Each row is a point on a tangle of strands that fork and nearly touch. The rows are in no order.
In the rows, zero is written as 128.
Two points are linked if the straight distance between their rows is under 101. Some points are linked to none.
K329: [ 67 151 140 156 167  99 121 124 146 154  94 151 115 123  90 151  48  94
 152 112]
K589: [112 123 110 154 124 180 125  97  87 119 134  82 169 146 100 123  93 106
 112 118]
K887: [161 111 122 104 139 160 105  95 138 126  85 137 131 193 181  66 143 133
 106 107]
K718: [151 139 132 147  96 168 129 137 155 113  96 131 134 140  95  77 130  77
 128 117]
K384: [160 110 135 115 130 105 127 125  99 155  99 161 135 104 157 108 189 144
 120 185]
K716: [148 154 114 133  99 171 161 166 149  79 140 106 146  98  96 117 133 126
 139 110]
K482: [177 108 130 106 114 193 102 106 104 107 176 106 158 180 172  88 149 146
 133  88]
K164: [104 122 100 137 131 110 148  87 145 106  65 114 117 142 142 119 147  97
  84 133]
K468: [104 106 132 149  76 139 150 169 155  98 193 102 136 101 127 144 164 125
  98 148]
K775: [146 149 117 199 114 137 100 115 125 109  85 146 125 100 127  79 104  57
 118 169]
K874: [ 95 120 159 144 131  93 134 182 180 162 108 159 114 121  66 152  84 136
 163 113]
K6: [137 133 134  99 148 131 126 143 103 144 184 141 147 133 122 173 149 134
 117  97]
K771: [173 112 146 110 104 146 140 153 162 142 153 154 144 126 132 114 190  99
 104 105]
K450: [118 119 136  99 127  81 134 112  80 135  91 146 103  82 149 131 146 160
 137 181]
K613: [120 113 137 136 117 191 102 108 131 105 160 107 152 190 155  84 113 177
 147 112]
K906: [143 126 168 205 101 152  88 174 134 146 187 144 166 101 120  97 105 117
 128 182]
K33: [114 103 148 128 115 117 111 147 155 153 158 135  98 167 129 162 119 191
 163  95]
K698: [114 110 107 152 132 181 123  65  93 106 145  68 153 191  86 116  88 159
 132 118]
K42: [121 150 128 188 121 101 112 110 141 143  49 162 111 107 124  82 100  79
 138 180]
K185: [111 133 153 126  81 144 154 181 196 110 136 134 140 141  79 119 104 144
 189  87]
K956: [160 125 128 141 140 159  73  76 116 152  92 133 154 174 185  49 130 114
 120 137]
K587: [130 124 117 122 145 100 144 181  83 140 141 148 101  63  98 187 128 149
 115 184]
K612: [116  95 140 115 129  63 123 142  92 152  96 164 107 100 135 133 125 204
 163 184]
K711: [125 136 162 143  72 180 147 148 207 116 136 126 163 155 100  94 123 130
 154  86]
K752: [190 113 164 104  94 147 131 183 148 127 181 159 149 130 118 107 167 141
 148 110]
K365: [124 147 130 211 127 127 107 128 125 167 149 172 116 123 120 123  41 114
 175 153]
K260: [ 87 109 141 113 164 111 141  53 204 176  91 143 167 127 180 101 144 153
 108 117]
K645: [ 88  89 142 151 102  87 145 131 190 114  84 118  83 131 138 109 148 138
 133 158]
K940: [157 124 139 136 116  92 119 139 157 184  93 178 152 115 132  88 162 121
 118 175]
K82: [128 112 150 110 140  61 152 147 206 190  99 163 124 134  97 144 150 109
 155  95]
K943: [194 142 123 101 136 147 122 124 121 129 110 147 122 165 134  83 137  81
 160  78]
K790: [143 121 147 163 101 133 103 172 120 123 152 128 136 165 165 111 101 199
 167 176]
K690: [ 81 129 149 110 141  81 122 117 133 183 102 163 131 114 138 166 132 148
 118 132]
K333: [188 152 104  72 145 126 137 129  90 127  78 151  89 169 124 130 142 103
 161  98]
K916: [150 125 146 142 109 147 106 146 108 121 110 126 118 142 153 111 115 158
 158 166]
K404: [120 140 121 122 150 115 133  78 176 155  65 130 149 137 142 106 149  84
  81 131]
K603: [191 163 123 140 143 168 116 138  79 108 124 131 139 119 119 102 122  54
 128 132]
K32: [130 120 103 132 108  93 139 157 101  96 139 109  77  99 149 163 154 142
 123 168]
K819: [116 134  70  85 161 119 153 115  79  84 121  89  98 150 105 185  91 154
 150  86]
K942: [142 124 128  85 141  96 128 138  74 161 170 151 100 118 152 191 153 159
 135 117]
K228: [139 113  98 104 111 136 127 101 105  84 134  86 100 158 151 118 163 142
 123 112]
K496: [123 153 125 145 137 139  97 134  78 128 109 143 118 126 144 154  90 133
 144 158]
K198: [104 127 108 170 150 174 103  93  73 105 114  85 146 141 137 126  88 107
  83 177]
K660: [154 126 150  96 155 137 117  96  83 159 117 165 171 102 180  92 195 118
 106 169]
K633: [141 164 123  98 126 147 153 160 127 101 141 124 129 125  78 156 109 104
 146  85]
K411: [148 148  89 143 157 171 116 111  76 110 134 111 165 104  97 116 128  46
  83 144]
K697: [144 174 120 170 160 144 103 116  91 134 190 161 151 141 126 139  62 118
 158 114]
K692: [115 136 119 117 143 186 147 125 112 135 194  86 194 125  66 144 135  93
 104  89]
K570: [ 79  99 158 144  87 124 109 123 171 136  86 131 131 159 163  95 114 185
 132 147]
K451: [ 98 106 127 134 102 129 103 141 160 104 186 100 125 155 149 149 130 206
 146 107]
K123: [ 72 147 132 183 140 132  97  59 109 157  72 132 145 113 156 103  95  94
 111 169]
K528: [132 113 113 107 125 161 154 108 130 102 192  79 159 128 110 131 161 119
 101  82]
K665: [166 115 151  92 129 115 104 123 140 170 150 149 118 165 182 113 177 165
 133 110]
K400: [138 111 139 117 121  74 156 119 203 180  79 163 145 106 144  93 179 142
 115 157]
K987: [143 129  94  88 153  79 142  95 131 110  87  95  84 165 131 126 167 115
 139  67]
K580: [141 129 131  93 125  81 141 127 100 157 169 143 125  81 149 162 211 122
  85 135]
K73: [116 111 120 132  90 132 134 149 135  91 134 113 115 105 137 150 154 139
  92 160]
K289: [136 160 130 156 144 185 128 140  92  68 159 114 152 127  98 139  76 152
 138 156]
K543: [ 93 140  89 107 153 112 151 138  92  94 108 104  86 106 110 201 102 129
 115 119]
K747: [128 127 108  72 154  87 142 120  64 150 135 123 105  88 157 185 179 136
 102 144]
K94: [161 156 140 146 129 139 118 139  93 144 116 152 153 108 143 119 138  71
 107 157]
K491: [145 117 106  65 161  97 114  92  83 134 106 125  82 157 190 140 161 180
 126 105]
K680: [128 137 121 132 134 157 128 102 135 137 126 113 176 122  88 115 143  42
  81 114]
K148: [ 72 120 137 149 100 130 135 125 174 109  84 103 109 145 132 117 103 143
 133 135]
K979: [108 171  99 192 156 178 124 117 105  82 150 104 165  97  91 122  63 106
 124 159]
K121: [ 74 129 115 115 132 108 143 135 126 114 168 104 103 119 102 199 109 146
 119  93]
K740: [147 124 151  95 146  59 146 124 157 214  78 194 130 126 124 125 139 111
 166 117]
K162: [150 103  90  61 172 118 154  67 118 130 125  99 109 190 108 131 151 100
 120  65]
K876: [128 114 111 123 116  63 150 153 140 104 120 110  60  96 107 167 144 135
 139 134]
K211: [149 151 133 144  92 186 165 180 137  53 173  92 160  85 105 102 120 127
 115 155]
K250: [ 65 135 113 153 124 160 140 132 150 120 150 113 166  98  88 159  90 101
  85 132]
K62: [104 140 126 148 149 146  93  72  69 143 116 124 157 105 157 108 111  95
  97 158]
K295: [143 129 139 154  72 147 135 150 169  96  86 128 119 139 131  73 140 107
 141 167]
K356: [135  89 115  97 169 142 123  84 141 126 127  96 123 201 131 105 151 144
 126  63]
K544: [133 123 105 107 124 146 149 102 120  94 103  94 139 136 109 114 145  70
  84 112]
K292: [ 46 149 130 144 147 110 127 120 135 122  63 135 100 120 104 179  73 122
 134 133]
K600: [158 141 138 106 168  56 133 140 122 179  56 176  99 130 108 129 130  95
 168 115]
K538: [144 142 151 165 121 113 107 101 153 160  70 175 140 118 151  69 139  99
 121 175]
K423: [119 154 117 200 133 169 118 125 118 120 159 133 155  97 107 111  71  57
 116 128]
K220: [125 106 162 135 102 170  85 122 165 128 119 130 132 177 167  68 129 180
 133 117]
K832: [175 150 121 142 117 158 115 111 140 115 100 134 138 141 109  58 116  37
 157  91]
K379: [137 161 135 175 150 119  99 140 110 184 181 187 127 113 116 160  53 123
 172 113]
K572: [132 148 156 175 125 135  91 144 114 169 149 158 156  98 150 105 121  97
 122 170]
K258: [122 122 129  82 155  74 128  89 130 155  88 138  97 124 196 137 177 168
 138 102]
K166: [166 118 135 102 115 107 145 147 135 151 154 151 131  83 123 137 178  83
  87 134]
K559: [111 136 159 168  92 141 107 171 155 118 157 133 153 118 107 132  97 134
 137 164]
K816: [128 146 127 147 160 159 103  99  97 134 205 106 182 154  96 150  77 127
 151  86]
K28: [107 149 159 178 132 102 115 152 177 162  95 167 116 118  86 135  69  84
 155  96]
K174: [ 68 123 108 140 122 136 130 116 132  95 163  94 141 108  97 193  91 143
  97 130]
K402: [134  95 105 125 116 131 110  97 130 100 156  91 133 145 175 118 176 156
  81 126]
K302: [ 88 131 135 124 148 147 114  88 163 164  89 142 160 146 155  87 135 129
  86 132]
K541: [152 111 129  85 139  69 168 139 180 166 130 143 107 143 122 143 167 113
 127  61]
K270: [122  95 115  84 178 123 108  57 129 152 118 104 125 168 162 106 158 161
  97  85]
K175: [167 115 154 119 104 181 122 147 124 103 200 111 147 161 175 120 157 158
 124 133]
K434: [135 162 132 134 116 172 159 174  99  48 193  92 144 110 130 143 112 148
 136 166]
K114: [131 166 123 144 172 167 117 123  48 111 149 115 149  97 121 158 111  81
  94 171]
K146: [124 127 122 117 146 129 146 175  99 112 150 126 113  60 104 177 136 100
  81 173]
K792: [ 97 101 131 117 114  77 121 153 127 160 144 139  99 125 141 159 123 205
 154 141]
K376: [102 108 100  97 119 146 173 109 138  87 155  64 136 129  81 123 131 140
 122  69]
K888: [157 117 138 100 137 138 112 101 112 126 143 134 125 141 206  98 179 168
 104 132]
K777: [ 75 128 108 129 127  96 139 129 112  97  76 121  77 104 125 180  90 138
 121 156]
K663: [160 139 120  91 149  82 155 156 110 153  71 172 104  98  88 163 145 104
 144 140]
K863: [171 124 130 147  82 172 132 164 111  78 120 120 123 132 136  94 136 135
 129 187]
K781: [123 117 103  99 141  69 147 121 144 117  76 106  58 117 136 153 153 136
 146 110]
K112: [152 146 165 134 148 155  87  87 110 174 119 146 169 127 201  66 165 117
 108 159]
K452: [145 162  91  97 142 140 170 128  89  65 134  84 119 146 115 153  99 167
 160 109]
K655: [182 136 117  77 140  92 145 145  77 141  98 159  82 148 136 162 126 142
 173 113]
K880: [104 149 150 205 106 139 120 153 181 152 137 174 125 102  93 116  60  90
 165 133]
K809: [126  87 167 112 108  93 134 172 176 140 143 152 111 155 118 123 118 176
 190  92]
K2: [135 114 105 124  97  96 138 142 132  85 134 110  45 143 146 142 137 186
 188 129]
K224: [132 147 129 123 148 165 110 125  90 149 203 117 189 128 112 159 115  98
 109 113]
K873: [102 132 108 136 110 130 157 148 114  70 129  92 124  71 108 162 136 109
  64 157]
K964: [136 152 118 117 150 134 102 130  41 112 129 121 136 121 154 161 116 122
 107 160]
K679: [118  82 113 134 157 173 107  58 131 141 139  77 144 199 118 113 118 160
 112  86]
K98: [156 130  86 106 113 126 146 136 103  60 155  97  73 130 120 168 133 173
 167 115]
K659: [140 149 129  94 135 107 143 167 128 146 119 155 116 131  87 155 126  93
 141 100]
K180: [ 71 144 127 189 133 139 100 121 139 127 128 122 146 100  87 137  71  72
  99 144]
K99: [103 116 160 156 102  96 115 160 117 164 110 155 139  80 113 139 115 142
 103 196]
K881: [ 84 141 102  98 135 130 188 128 134  97 147  69 110 136  59 154  89 134
 154  59]
K202: [126  99 138  92 126  76 149 160 193 133 139 124  79 150 121 120 155 153
 169  53]
K859: [ 90 108 142 148  89 155 134 152 183 121 198 100 144 144 140 124 147 171
 115 120]
K689: [138  97 157 110 108 141 119 126 186 135 130 133 118 157 164 102 156 162
 114  83]
K342: [180 134 137  89  97 152 149 187 117 114 203 133 131 117 113 151 166 148
 160  94]
K731: [134 108 135 139 114  65 170 122 193 135  59 138 104 121 156  91 168 152
 130 166]
K397: [ 97 127 138 147  91 142 149 171 176 111 147 127 130 131  91 158  91 156
 142 118]
K444: [103 106 135  90 160  84 102  63 178 170 105 137 129 114 199 103 171 182
 128 119]
K634: [132 126 138 137 149 106 123 176  84 158 134 168 142  70 130 141 109 131
 121 196]

Follow the links from the first point to the second, and from the first to the third. Name the last point that the two ways share.
K600 / K98 / K329 | K543
K689 / K112 / K42 | K940
K771 / K180 / K452 | K543
K99 / K679 / K716 | K73
K270 / K482 / K740 | K33
K956 / K356 / K633 | K33
K356 / K175 / K775 | K940
K146 / K62 / K600 | K73
K916 / K397 / K302 | K411
K496 / K185 / K258 | K411

A fork is a point with three links, a tip a point with one. Leave the first point through the second and follow the links. Name the first fork or tip that comes.
K491 / K258 | K411
K211 / K434 | K543
K423 / K979 | K33

Name the points in between on the shortest way along the links from the first point to the second, in order.
K62 / K613 | K198 K589 K698 K679 K356 K162 K987 K781 K876 K32 K73 K468 K859 K451 K33 K792 K612 K450 K384 K940 K400 K731 K645 K148 K570 K220
K166 / K452 | K580 K747 K942 K6 K224 K816 K697 K379 K365 K880 K28 K329 K292 K777 K543 K819
K434 / K42 | K211 K716 K633 K659 K663 K600 K740 K82 K541 K202 K809 K33 K792 K612 K450 K384 K940 K538
K718 / K404 | K295 K863 K916 K496 K964 K114 K411 K680 K544 K164
